Points on a hilly landscape, in no order, each with its height.
From any point a ball takes the steepest step (drop divided by distance) to one of its 2 nearest points. It stops when none of these is lower. Distance is the straight distance between rows; heights are no part of it.
Q_215: [128 131 161 100 155 134 109 129 158 138 171 167 155 143 136 126  88 137
 121 147 115 176 136  71 107 131 124 132 120  95 156 102 127]  h=56.2
Q_340: [142  91 122 109 108 149 141 111 138  98 122 147 162 103 147 188 115 127
 175 166 130 137 152 117 190 105 131 138 174 101 151 105 142]  h=55.8
Q_980: [126 101  76 133 150 157 136 157 164 145 166  72 144 147 148  78 184 180
 151 106 130 187 118 140  87 130 197 139 121 135 147 117  61]  h=64.5
Q_185: [176 116  98 142 128 126 157  92 123  96 173 137 186  98 163 203 106  99
 205 179  99 126 133 124 137 132  86 143 147  81 157 131 112]  h=57.0
Q_275: [ 94 153 134 146  68 142 139 146  92 136 139 110 150 108  90 128 128  48
  81 108 164  95 110 155 130  81  97  91 142 149  97 137 144]  h=67.7
Q_87: [137  95 164 129 104 138 124 134  64 112 127 136 146  49  92 128 137  86
 165 148 157 106 163 125 192 133  65 115 186 147  73 175 150]  h=19.9
Q_674: [141  78 125  71 138 156 136 130 143 112 115  94 159 126  84 126 127 123
 115 157 105 218  72 122 135 119 119 152 134  82 136 132 143]  h=57.4
Q_804: [136 140  54 170 138 145 158 159 145 146 146  77 144 147 140  88 159 148
 152  93 141 147 100 163  87 123 192 122 119 182  99 116  77]  h=65.6
Q_976: [116  81 104 108 165 119 134 125 156  83 134 110  68  99 136 145 156  92
  94 157 163 105 104 187 193 135 102 170 115 107 119 172 125]  h=46.5
Q_684: [115 122  93 106 111 120 168 142 116 107 140  99 110 120 108  94 102 118
  94 107 148 129 130 135 171  81 162 135 124 162 129 122 147]  h=32.6
Q_879: [ 98 170 145 179 145 132 102 142 162 182 145 187 187 151 107  97 142  87
 106 107 162 125 141 127  55 123 155 131 107 134 126 108 101]  h=61.4
Q_578: [108 116 158  89  61 146  92 120 165 158 143 108  30 125 154 150 136 131
 116 141 107  91 132 149 134 155  94 132  84  82 117 137 141]  h=29.3
Q_872: [102 100 107 108  87  94 116 131 101 139  64 113  60 113 151 146 180 164
 152 125 141  76 146 128 145 138  88 126 118 132 127 160 136]  h=59.0
Q_2: [154 163  61 191 159 104 157 148 150 101 178 142 165 163 124 133  94 116
 165 120 154 123 144 121  83 107 185 128  90 162 150 116  65]  h=65.0
Q_82: [138 129 172 103  78 131  93 144 123 120 185 117  29  94 120 119 114 165
  94 146 101  75 131 117 174 125  53 118 113 111  85 166 151]  h=21.0
Q_343: [152 166  72 162 126 148 160 165 110 134 124  87 161 136 117  66 147 134
 158  79 180 150 107 149  86 106 198 127 128 162  95 113 138]  h=66.5
Q_361: [175 188 127 197 169 127 163 122 119 108 109 104 130 147 119 121 112 109
 109  91 129 107  98 184 118 130 162 131 139 180  80 118 138]  h=48.1
Q_544: [131 110 137 135 170  91 150 110 152 142  52 127 143 122 140 116 149 161
 146 164 150 151 182 122  86 132 115 149 108 126 167 123 146]  h=32.7
Q_516: [119 111 106 120 150 127  89 145 160 136  77 152 158 152 111 131 195 155
 128 112 148 137  66 136  76 126 169 111 115 115 113 120 119]  h=57.6
Q_538: [ 91 151 179 110  73 165 107 131 118 184  93 146 118 134 135  92 131 113
  90  93 101 122 165 101  70 145  98 138 118 141 142 135 129]  h=57.9
Q_65: [160  92 129  89 175 110 136 121 167 101 155 107 142 140 119 134  96 148
 123 186 101 214  88  87 122 112  94 138 121  80 139 130 141]  h=58.8
Q_308: [102 161 151 122  78 148 111 142  86 180 130 156 142 146 104  81 129 101
  99  70  99 120 149 116  87 142 161 133 142 166 144 135 112]  h=59.1
Q_737: [108  66  31  99 112  84 132 167 136 130 144 148 144 154 104 137 177 143
 135 124 156 139  99 106 135  99 187 119 113 119 144 119  95]  h=60.9
Q_336: [126 133  84 131 111  81 141 146  90 106 116 117 172 168 143 123 117 174
 186 123 151 133 162  78 153  83 185  74 138 181 139 103 106]  h=64.4
Q_830: [109 154 113 128  84 148 157 126 136 117 135 119 109 111 130 107  87  99
 101 106 161 108 156 139 201  54 150 114 123 184 148 113 158]  h=32.5
Q_93: [ 67  85 136  79  95 155  95 151 149 150 119 203  90 104 101 115 147 111
 104 132 133 130 152 107 133 128 120 158 144  83 171 158 134]  h=47.8
Q_701: [160 137 100 149 180  94 130  87 145 139  82 107 115 133 169 158 150 140
 175 161 115 119 106 174 116 184 110 171  77  93 121 135 149]  h=42.0
Q_441: [177 128 129 144 198 102 116  92 154 109  79  95  97 146 132 155 160 159
 169 153 114 155  63 167 110 183 107 153  99  76  93 141 169]  h=39.9
Q_270: [110  71  99  62 106 148 125 152 179 154 145 102 145 132 128 121 158 135
  84 150 130 176  82 114 109 116 133 129  87 109 149 117 106]  h=35.9
Q_447: [152 119  74 172 142 144 179 144 115  71 151 137 103  98 105 150  68  71
 133  98 136 122  99 165 172 113 151 135 165 132 131 134 132]  h=62.8
Q_39: [115 116 143 151 166 137 114 129 135 130 121 204 134 118  85 130 140  96
 118 111 137 132 114 151 106 150 156 166 161  90 139 138 128]  h=55.7
Q_304: [129 103 109 142 120 154 112 119 155 161  59 114 142 162 196 190 195 141
 183 106 133 113  94 138  73 174 143 126 110 133 129 110  97]  h=61.1
Q_472: [178 123 113 135 117 156 132 102 152 113 209 158 170 135 191 220 126  96
 170 159  75 119 100 120 137 160 103 122 146  87 127 118  90]  h=55.5
Q_671: [139 130 163 100 128 166 147 113 112 136  50  75 149 136 114 102 114 140
 115 126 108 180 118 158 109 143 152 153 143 146 118 121 157]  h=54.2
Q_266: [129 176  65 162 124 133 159 150 128 103 130 148 135 139 126 142 103  87
 125  84 202  94  98 139 159  79 171 111 125 158 126  98 156]  h=53.8
Q_866: [143 150  98 153  94 110 123 120 111 120 157 155 124 139 161 181 149 126
 110 119 132  60 125 131 189 116 146  92 148 166 122 117 109]  h=48.2
Q_536: [138 130 127 121 180 143 110 133 141  97 138 154 159 148  51 112 123 114
 127 111 111 190  63 143 118 125 182 142 156  85 109 131 147]  h=60.0
Q_111: [169 137 157  98 154 165 153 130 134 114 168  50 184 158 117  95  89 119
 139 124  92 221 124 124 113 126 149 136 119 140 147 109 110]  h=56.9
Q_500: [ 81 125 137 107  55 151  93 131 121 158 124 188 183 130 138 171 152 106
 141 135 161 122 150  89 131 109 151  96 167 101 151 104 125]  h=51.2
Q_338: [114 130 148 144 109 128 130 118 126 183  88 153 116 127 134 121 149 106
 125 114 119 114 166 123  41 168  81 160 112 107 138 142 125]  h=55.9
Q_356: [115  82 127  76  83 157 106 140 162 140 120 106  82 135 148 152 143 139
  88 132 121 119  87 127 122 152 117 123  98 103 139 118 114]  h=32.9
Q_772: [178 122 113 155 134 140 142  88 153  93 163 114 205 128 166 202  99  60
 180 165 110 150 123 139  87 114 112 143 129  90 174 125 100]  h=58.3
Q_129: [147 125  99 154 103  80 131 115 104 109 145 160 153 104 148 167 154 163
 160 144 162  64 166  94 205  92 116 101 151 159 116 115 121]  h=63.6
Q_609: [105 125 174 110 106 166  95 111 164 124 148 176  55 115 151 110 111 131
  83 110 106 111 158 147 158 155 111 180 108  87 160 151 148]  h=50.3
Q_868: [151  93 121  90  97 127 149 125 110 117 114  98  67 157 170 127  93 185
 114 126  76 138 115 104 141 166 127 137 125 150 133 123 113]  h=37.3
Q_716: [134 119 120 167 134 140 143 104 150 113 148 146 199 127 122 183 121  41
 150 134 132 151  99 157  82 116 124 145 141  88 146 120 110]  h=59.2
Q_619: [158 184 167 172 165 128 140 107 127 129 135 144 109 161 170 113  86 137
 111 104  91  89 196 129 103 164 144 144 120 186 176 126  85]  h=45.1
Q_108: [138 203 178 152 160 131 123 109 118 124 123 153 143 142 140 112  65 132
 134 104 134 122 193 112 159 106 187 102 147 177 162  95 152]  h=52.9
Q_154: [142 156 161 144 139 127 170  79 114 125  60  98 143 115 163 134  90 122
 153 143 119 110 222 147 104 136 142 169 134 156 187 123 138]  h=39.2
Q_459: [ 86 181 172 140 104 150  84 144 110 188 127 174 173 142  99 105 135  82
  95  84 142 110 126 121  82 134 158 101 131 149 126 115 122]  h=60.4
Q_856: [131 129 161 122 161  81  95 111 141 137 139 142  26 135 130 138 132 187
 134 157 116 134 132 111 134 182 122 118 104  77 107 135 187]  h=31.5
Q_977: [125 112 122 145 135 112 104 140 111 126 200 233  93 105  94 137 116 124
 109 117 107  98 111  95 145 151 112 150 177  95 126 159  96]  h=46.4
Q_150: [131 128 132 133 126 111 166 102 126 154  41 107 128 135 170 105 127 156
 145 133 133 114 216 131  97 131 131 161 115 172 176 127 113]  h=36.2
Q_421: [116 114  92 137  78  88 116 137 104 127 125 143 175 152 159 150 147 170
 162 147 170  99 164  67 177  74 151  62 137 177 130 102 105]  h=64.7
Q_247: [114 174 186 132 163 169 121 138 141 165 109  85 105 157 148  73 103 172
 120 101  97 151 163 110  99 179 116 121  88 177 133  99  99]  h=50.9
Q_217: [118  75  71  80  97 160 158 148 171 143 162  97 151 114 103  94 147 114
 102 133 145 189 115 140 119  99 176 169 117 102 151 116 115]  h=38.3
Q_556: [110 114 198  93  95 153 116 125  79 119 105 126 122  57  95 116 135 122
 137 159 157 104 173 116 192 113  54 110 178 132  98 154 179]  h=15.6
Q_439: [132 129 135 102 132 161 144 120 144 137 104  70 176 144 110 102 120 115
 118 130 133 191 118 138 116 111 166 133 128 146 130 109 133]  h=55.6
Q_581: [123  79 111  70  92 144 157 136  91 123  96  37 118 145 166 127 108 173
 124 124  93 138  99 115 146 126 118  96 118 184 131 123 114]  h=33.7
Q_232: [119  66  67 109  89 116 136 135 132 129  93 146 161 150 142 187 178 125
 148 127 135 143  96 119 113 119 154 128 137 104 146 118  83]  h=59.7
Q_385: [103 175 171 114 100 144  95  85 149 200 159 135 147 112 154 173 121  72
 183 165 110 133 124 129  98 171  78 112  99  60  99 112 170]  h=14.2
Q_389: [120 135 159  84 134 146  79 107 136 140 110 115 140 102 129 185 146 103
 165 174 149 141  88 148 157 149  89 105 132  55 101 134 181]  h=22.0
Q_756: [167 106 123 127 157 118 145  99 106  77 111 132 135 111 128 167 101 143
 165 159 106 149 131 131 168 123 127 153 178 103 143 133 135]  h=57.7
Q_591: [109 178 193 161 150 155 115 120 167 178 126 107  83 146 161  81 123 155
 105 101 108 118 164 120  69 185  75 117  74 166 110 124 106]  h=49.2
Q_483: [110 153 163 100 100 166 104  94 117 163 123 140 125  88 136 180 127  94
 203 165 114 133 126 141 155 180  97 134 142  61 102 134 168]  h=18.4
Q_505: [102 183 166 169 104 117 116 119  89 143 153 139 148  97 126 124 135  68
  88 103 149  62 149 145 137 103  77 101 138 146 104 148 157]  h=68.7
Q_625: [117 124 152 105 177  99  87 117 165 136  88 152  66 122 121 140 169 173
 139 156 158 129 115 135 146 175 127 133  96  65 135 134 190]  h=28.1
Q_767: [ 93 134 199  71 108 166  83 132 146 130  96 151  61 111 108  93 122 154
  77 129 120 128 145 132 153 130 115 144 117  97 143 144 176]  h=47.9
Q_392: [131 147 155 112 120 135 120 105 156 147 142  94 124 135 185 156 129 123
 113 141 130 116 138 117 135 142  84 110  99 125 132 112 122]  h=52.7
Q_152: [113 111  92 108 109  80 101 126 105 149 112 141  95 110 155 169 194 167
 185 160 159  65 133 114 171 143  97  94 115 105 116 147 137]  h=60.6
Q_628: [ 92 121 161 102 129 159 104 158 133 161  72  65  98 147 158  86 146 205
 128 104 130 105 128 134 127 133 152  90  84 211 138 106 102]  h=53.7
Q_700: [159 117 103 118 157 141 120 147 136 116 165 117 169 151  76  83 160 142
 154  95 121 198  78 129  74 128 209 147 145  91 120 127 125]  h=61.2
Q_603: [120 156 166 145 171 131 126 121 132 150  56  84 103 154 160  81 135 201
 124 102 131 113 160 126 110 150 127 114 102 202 119 113 124]  h=51.7
Q_371: [123 114 127 123  68 130 185 114  69 105  96  88 143 102 136 146 109  96
 128 143 125 123 176 135 172  90  89 129 174 158 125 131 142]  h=27.0
Q_574: [111  75  61 106 141 103 119 173 176 142 142 139 149 136  90  87 201 163
 137 128 162 170 101 118 100 106 204 123 106 104 147 123 121]  h=62.2
Q_131: [149 101 126 116 181  60 149 106 160 121 121 102 132 119 168 149 119 157
 157 204 146 162 163  78 129 111  66 128  85  98 159 116 156]  h=32.3
Q_231: [105 129 125 123  50 158 149 128 104 110 119 116 132  99 124 144 119  81
 117 126 149 101 167 140 204  66 123 102 161 169 130 125 152]  h=30.1
Q_938: [153 140 152 163 175 131 156  89 105 109  52 134 139 104 101 116  89 133
 152 134 122 131 183 159  93 144 165 176 161 133 167 132 157]  h=42.1
Q_914: [115 130 152 138 134 138 116 110 145 162 106 195 113 130 118 134 153 117
 103 118 127 108 144 124  88 165 124 173 136  91 154 136 128]  h=54.3
Q_71: [160 152 146 187 181 157 167  99 134 105  89 125 137  99  92 107  87 101
 122 125 124 142 131 210  97 138 151 179 158 130 123 134 151]  h=44.6
Q_469: [114  89  82 103 134 145 114 163 176 157 151  97 123 132 128  62 198 198
 134 106 152 169 126 135 110 121 222 130 120 132 156 121 113]  h=63.5
Q_541: [ 83 109 119  89  69 148  82 174 135 183 132 118 165 129 100 112 171 112
  93 104 162 115  86 136  91 101 160  85 102 132 133 115  98]  h=65.8
Q_599: [126 109 120 115 139 124 101 164  95 158 140 129 189 146  67  84 174 127
 146  92 111 180  68 106  53 137 157 114 134 111 106 133 133]  h=62.3
Q_697: [126 139  70 185 168  65 148 141 141 112 139 121 158 175 148 118 113 146
 158 129 162 118 176 103 110 101 159 112  85 187 153 103  65]  h=64.2
Q_677: [128 153 151 110  93 130 112 148 111 127 167 129  63 144 128  66 103 158
  60  83  58 106 148 113 145 117 110 154 112 177 139 169 123]  h=36.0
Q_83: [123 156 155 104 185 103  85 107 134 132 111 119 110 107 124 151 156 137
 147 171 162 122  99 151 165 149  92 113 106  70 106 142 191]  h=24.9
Q_532: [129 125 105 138 106 125 119 153  90 100 168 182 157 123  75 137 117 130
 144 112 134 120 114 105 172 107 169 103 190 135  98 121 128]  h=50.8
Q_984: [119 140 108 164 159 126 112 133 192 125 177 172 189 153 114 133 136  79
 108 120 159 149  98 137  82 109 159 127 107 114 118 102  96]  h=62.4
Q_845: [152 164 148 136 152 131 148 125 129 137 132 145 104 157 136  61  87 145
  97  99  88 123 182 120 116 142 172 166 114 191 167 127  94]  h=42.6
Q_668: [184 127 106 148 141 118 173 118  98  61 146 109 159 120 116 162  67 125
 141 152  93 152 122 127 159 100 136 127 178 139 124 123 129]  h=58.9
Q_549: [ 77  88 114  86  76 151 122 133 130 148 112 170 140 120 125 143 141  98
 116 138 143 138 147 102 122 116 121 145 143  99 166 125 117]  h=49.6
Q_97: [112 174 180 158 133 113 138 112  38 130  88 139 146 104  86 116 111  89
 122 105 136 116 164 144 122 128 102 117 184 142 104 149 166]  h=69.5
Q_458: [125 143 163 104  50 132  85 123 132 160 164 111  53  96 138 150 138 144
 150 161 102  60 136 139 177 145  75 105 100 102  83 145 146]  h=25.5
Q_301: [137 107  93 182 152 142 148 110 156  98 155 148 150  92 116 181 105  36
 138 118 132 127 123 185 121 137 137 164 150  93 155 133 103]  h=60.3
Q_760: [113 153  57 161 104 120 149 168  84  88 160 164 153 123  85 127 100 101
 151  97 199 104 101 104 175  81 156  96 153 134  99 116 146]  h=52.5
Q_909: [104 130 115 139 105 123 107 159  74 130 175 212 105 115  70 120 135 125
 115  98 108  99 117 104 148 127 145 122 185 131 113 153 103]  h=48.7
Q_528: [136 103 117  91  88 123 184 111  87 115  73  61 138 129 160 135 113 137
 127 149 110 149 161 120 153 109  96 127 145 162 144 123 123]  h=30.3
Q_708: [106 100 143 144 121 164  91 132 192 184  94 105 109 142 179 162 190 159
 157 130 144 109  74 143  56 170 128 108  77 109  99 108 112]  h=59.9
Q_511: [144 151  87 167 146 144 147 128 166  97 134 128 149 144 135 172 120  74
 119 103 168 116  90 170 141  99 172 121 131 138 107 108 134]  h=54.9
Q_838: [101  92 137 131  87 132 131 160  51 114 138 167 149  80  51 110 134  96
 142 148 150 133 141 102 155 106  93 117 191 138  91 162 131]  h=24.0
Q_132: [110 156 172 113  92 136  98 108 132 179 178 136 163  82 142 159 134  97
 148 174 149  95 140 109 146 136  44  96 106  79  96 116 163]  h=18.2
Q_861: [ 98  95 138  69  80 157  74 196  98 184 137 107 147 135 103 110 159 138
 117 100 119 118  44 114  66 126 130  75 118 108 122 116 112]  h=64.8
Q_990: [124 167 164 125 152 115 126 122 121 125 157 160  82 132 114  45  91 152
  67  95  90 116 161 120 143 120 151 164 127 163 142 153 140]  h=39.4
Q_513: [108 178 139 179 141 110 137 135  64 126 101 168 165 127  51  95 105  87
 147  86 155 122 133 134  96 113 159 119 171 136  99 127 175]  h=68.3
Q_522: [135 139 109 130 140 146 108 120 153 111 107 139 162 167 136 177 157 113
 125 110 131 137  73 154 110 134 174 118 134 119 110 110 112]  h=56.1
Q_320: [108 112  64 117  73 120 187 155  79 105 125 108 103 112  84  83 115  98
 125 105 151 126 151 137 152  77 136 153 139 159 128 152 134]  h=30.2
Q_381: [112 108 122 109 139 123 113 147 136  96 120 114  95 112 100 144 153 106
  72 137 166 101  79 171 174 109 126 119 129 121  99 145 126]  h=44.2
Q_994: [ 95 126 127 109  65 141 116 163 101 162 153  87 166 119  87  98 148  74
  73 103 146 120  90 139  91  97 121  92 116 141 102 125 114]  h=66.7
Q_42: [131  82  87 136 151 109 168 111 181  77 141 125  89 103 145 137 121 108
  92 141 127 113 151 180 166 111 109 197 116 116 157 150 103]  h=48.8
Q_723: [103 141 160 128 116  82 119 104 150 183 177 139 136  97 160 131 130 126
 155 191 145 114 186  71 118 122  33  97  78  77 118 120 165]  h=22.1
Q_17: [156 116  84 201 168 148 170 126 160  85 172 142 116  98 107 141  66  72
  91  98 108 116 109 188 123 136 150 172 140 129 142 130 100]  h=61.5
Q_525: [129 103 121 111  95 151 136 122 132 105 139 143 209 122 130 166 106 106
 162 161 125 178 130  94 137  82 131 117 161 103 153 100 125]  h=57.2
Q_282: [111 131 170 132 127 129 118 121 161 159 142  81  71 141 174 118 125 146
  93 120 117  93 142 114  89 158  68 114  67 149 113 128 113]  h=51.0
Q_507: [118  88 121 127 168  78 133 147 136 103 134  55 172 153 167 145 133 173
 159 172 145 160  95  71 118  90  55  53  73 154 116 116 130]  h=36.4
Q_761: [ 80 122 109 134  91 120 149 164  63 122 128 153 126  88  47  74 111  87
 132 114 169 126 148 113 150  78 121 125 162 143 114 159 150]  h=27.1
Q_166: [137  92 111 123 144 104 113 148 113 101 157 206  41 124 114 135 129 149
 127 143 109 108 110 106 151 183 116 161 162  81 128 174 108]  h=43.7
Q_233: [ 91 135 123 167 152 105 120 149 167 169 121 148 209 141 125  82 155 115
 137 146 184 161 168 106  61 107 141 119  82 126 145 110 103]  h=62.5
Q_517: [104 133 164 105 120  92 135  92 155 175 142 116  81 100 151 128 124 128
 153 182 117 125 184 109 122 140  62 131  81  75 128 130 178]  h=25.6
Q_251: [123 164 170 127 151 123 116 115 134 133 136 151 149 133 140 112  90 123
 112 124 123 137 160 106 135 118 144 121 141 135 149 108 138]  h=54.6
Q_791: [140 120 124  91 154 130 112 138 173 118 192 130 158 157 143 146 102 138
 123 153 105 184  87  66 109 119 111 106 110  95 133 114  96]  h=57.8
Q_809: [140 151  90 153 149  47  98 113 107 136 144 183 136 123 159 165 171 178
 179 146 156  51 142  94 181 132 105 100 128 120 106 132 129]  h=62.1
Q_610: [148 163 161 126  95 103 119 132  82 131 162 122  68 129 143  94 104 180
  82 107  82  81 152  85 164 111  76 110 121 191 107 151 122]  h=32.2
Q_669: [127 179 176 156 132  90 122 104  71 133 102  92 130 108 121 111 130 106
 101 115 141  80 148 146 130 118  74 101 136 162  86 144 166]  h=69.8
Q_30: [170 125  89 149  89 145 146 124 120 117 191 142 159 149 177 215 133  87
 120 136  96 105  98 131 132 140 104 111 148 125 125 120  73]  h=54.1
Q_985: [149 162 144 163 158 124 137 127 117 138  85  95 135 148 130  97 139 144
 105  96 125 111 123 161 103 145 147 118 127 188  95 121 122]  h=49.8
Q_594: [128 104  88 134  96 114 153 124 124 115 161 116 126 132 140 171 145  81
  74 123 114 103  93 150 128 128  90 135 129 128 116 138  79]  h=52.4
Q_252: [172 156 153 113 189 153 123 131 147 101 186 100 149 172 133 100  82 154
 136 120  79 193 118 113 117 164 161 140 108 132 143 108  89]  h=58.2
Q_400: [146 206 185 177 177 119 108 115 135 161 133 136 104 161 176 119 108 137
 130 102 115  89 176 114  86 187 114 127 100 164 129 111  97]  h=47.1
Q_461: [114 144 187  98  97 125  82 153  97 117 126 141  21 109  98  92 123 172
 103 128 113  93 158 118 161 126  60 134 128 131 101 188 173]  h=15.8
Q_713: [155 151 109 161 166 106 131  89 137 132 107 134 123 139 176 160 155 122
 139 130 119  92 124 173 116 171 134 165 110 123 133 128 113]  h=44.0
Q_63: [166 138 133 132 135 127 106 129  87  78 165 143 101 120 114 154 117 145
  96 117 101  89  90 143 197 145 124 110 179 138  84 143 126]  h=39.1
Q_773: [131 121  82 161  95 145 155 133 108  95 164 164  99 116 129 168 110  79
 118  99 128  89 119 158 205 106 147 113 174 142 122 134 116]  h=64.3
Q_598: [ 99 122  78 171 151  94 144 162 161 152 162 128 190 151 131  87 156 132
 135 123 175 140 150 111  80 105 151 115  68 153 135 106  64]  h=63.3
Q_197: [ 83  70 119  87 122 159 156 146 164 117  93 159  92  93  84  73 136 108
 105 133 138 162 162 159 151 103 154 191 145 113 162 151 137]  h=42.9
Q_263: [152 145 111 148 118 119 136 105 111 114 130 132 104 149 179 168 144 112
 116 108 108  69 123 164 163 157 147 133 139 140 135 131 104]  h=46.2
Q_5: [105 155 201  91 121 151 104 105 119 146  69 104  89 102 136 115 130 121
 118 132 137 117 146 151 137 150  83 136 113  97 121 144 196]  h=50.2
Q_398: [154 167 125 144 119 114 176 136  72 115 172  92 154 147 136  95  53 131
 144 126 103 140 194  96 152 104 152  98 152 204 156 109 105]  h=61.9
Q_444: [123 119 135 104 158  78 139  96 145 156  79 104 112 108 172 145 148 150
 163 180 147 130 180 106 126 130  81 136  87  95 152 123 170]  h=29.4
Q_942: [137  96 106 115 111 114 142 120  95 109 116 157  74 139 128 136 117 156
 118 127  89 121 129 112 139 162 117 171 156 110 142 149  97]  h=40.8
Q_181: [109 140 187  86  99 123 105 143  75 126  82 120  81  88  90  89 129 167
 106 138 133 105 163 108 167 101  67 108 150 134 108 164 183]  h=10.2
Q_566: [116 101 148  80 118 143 101 160 104 157 119 113 135 140  93 109 133 151
 126 111  96 170  63  87  72 152 129 105 129 103 111 124 136]  h=63.7
Q_359: [176 129 130 138 194 143 131 144 151 121 154  97 113 176 145  85 103 198
 134 112  63 184  92 113  89 194 150 147  99 148 121 121  77]  h=59.6
Q_334: [100  54  86 100 120 169 175 141 173 118 129 135 125  93  86 101 128  91
 102 149 132 183 128 164 134 114 144 200 128  94 160 142 111]  h=40.7
Q_640: [131 122 116 131 179 105  95 134 147 112 145 213 128 153 102 158 152 139
 128 126 121 139  87 109 110 154 158 144 147  70 132 133 121]  h=57.5
Q_264: [148 106 149 121 133  90  90  99 137 121 145 106  50 143 149 167 121 201
 160 161  83 133  92 109 140 186 137  87 113  82  75 114 160]  h=34.8
Q_644: [146 143 109 116 118 108 140 148  68 126 161  96 162 158 141  93 108 162
 168 104 100 154 164  79 138 117 173  95 149 176 141 112  94]  h=63.2
Q_903: [118 115 150 112 102 178 121 112 172 138 116 161  94 130 158 118 123 123
  84 113 102 135 143 160 116 162 134 190 116 105 161 126 120]  h=52.3
Q_812: [179 180 121 205 176 110 169 105 114  89 127 105 142 134 128 138  67  96
 127 106 132  99 148 156 118 115 151 123 139 180 130 117 141]  h=49.7
Q_374: [174 111 149 138 169  94 109  90 145 106 127 102  75 163 140 167 126 176
 188 159  77 179  71 127 111 180 114 117 109  60  81 128 172]  h=37.5
Q_317: [138  93 149 106 168 178 115 125 165 108 117 139 150 118  74 114 116 105
 114 136 113 221  69 159 130 140 153 179 149  71 138 130 151]  h=58.7
Q_993: [126 129 130 146 170 114 121 130 161 138 158 145 166 135  95 118 134 102
  82 135 129 166  82 125  80 130 106 143 117 102 113 128 119]  h=63.4
Q_558: [161 210 149 165 198 121 143 112 133  97 121 100 155 164 153 140  83 121
 137 116 140 131 175 135 144 108 169  90 120 186 132  89 127]  h=51.3
Q_887: [111 112 137 141 147 141  95 144 153 168  43 138 129 140 126 140 199 176
 149 123 145 127  82 147  67 162 135 110 114 110 106 128 149]  h=58.5
Q_327: [ 78  88 169  85 143 155 103 149 172 119  90 180  78  95  94  85 145 129
  90 134 143 138 153 156 169 133 140 168 130  97 164 154 176]  h=45.4
Q_95: [176 173 128 199 189 138 166 113 129 111 114  92 149 126  95  91 102 121
 111 129 110 154  94 194  82 135 142 164 147 152  86 135 125]  h=46.6
Q_380: [ 97  77 121  91  93 109 123 156 107 144  60 110  70 133 132 100 167 192
 108 104 120  90 120 111 128 114 115 114 100 168 137 141 133]  h=57.3
Q_349: [145  99 120 111 171  70 127 116 152  94 113  94 172 142 170 159 143 166
 176 188 145 171 122  68 133  85  73  77  99 109 140 113 140]  h=34.6
Q_242: [ 96  92 120 111 119 154 112 144 150 160  54  96  99 139 164 110 180 201
 131 112 148  93 109 152 104 129 158 113  99 184 134 125 116]  h=55.3
Q_310: [136 173 108 148 130 129 150 150  76 127 109 101 159 137  70  84 121 111
 135  75 164 142 102 147  98 111 178 114 134 163  84 120 165]  h=67.2
Q_60: [109 103  93 134 114 116 143 128 155 111 173 150 103 111 143 150 137  81
  84 127 124  90 140 143 158 104  85 166 119 118 157 154  92]  h=50.7
Q_892: [141  95 107 116 111 120 133 111 126 112  95 120 197 161 154 187 143 106
 179 155 126 179 108 105 100 107 126 117 143 103 150 120 103]  h=58.4
Q_370: [156 170 173 140 111 129 102 119  94 127 163 143  95 126 139 129 116 160
  94 113  99  77 115 107 167 145  96  90 149 152  96 131 135]  h=35.8
Q_434: [141 110 108 114 118 110 115 135 102  84 152 126  69 113 134 150 148 144
  91 132 135  74  86 150 202 123 106 121 151 138 105 163 106]  h=41.8
Q_209: [183 146 141 139 136 125 181 114  84  95 167 102 179 128 130 122  44 142
 141 158  79 149 168  95 156 107 130 108 174 172 129 112 123]  h=60.5
Q_221: [128 137 184 113 131 165 134 102 117 126  48 104  99 112 131 102 118 143
  95 120 111 136 164 166 130 153 117 165 134 139 125 139 170]  h=52.2
Q_945: [124 128 133 108 125 130 120 105 143 113 151 127 153 108 173 175 123 122
 131 162 139 119 142 122 181 108  96 124 138 105 138 112 140]  h=54.4
Q_142: [170 140  42 157 139 118 173 136 140  72 179 142 150 145 115 147  72 103
 158 112 140 133 101 124 112  94 193 138 128 143 147 109 107]  h=65.9

Call two points neighbours if one is among the 2 nearest of the other. Go from one point of each pair to the other, from neighbour to neighbour, staying as low as possible. Name the highest point that can't be avoided.
Q_914 and Q_610 => Q_525
Q_181 and Q_674 => Q_65
Q_385 and Q_591 => Q_603
Q_371 and Q_181 => Q_684

For each start below, name the point where the ball stops.
Q_773 => Q_385
Q_994 => Q_674
Q_903 => Q_181
Q_97 => Q_591
Q_887 => Q_371
Q_644 => Q_591
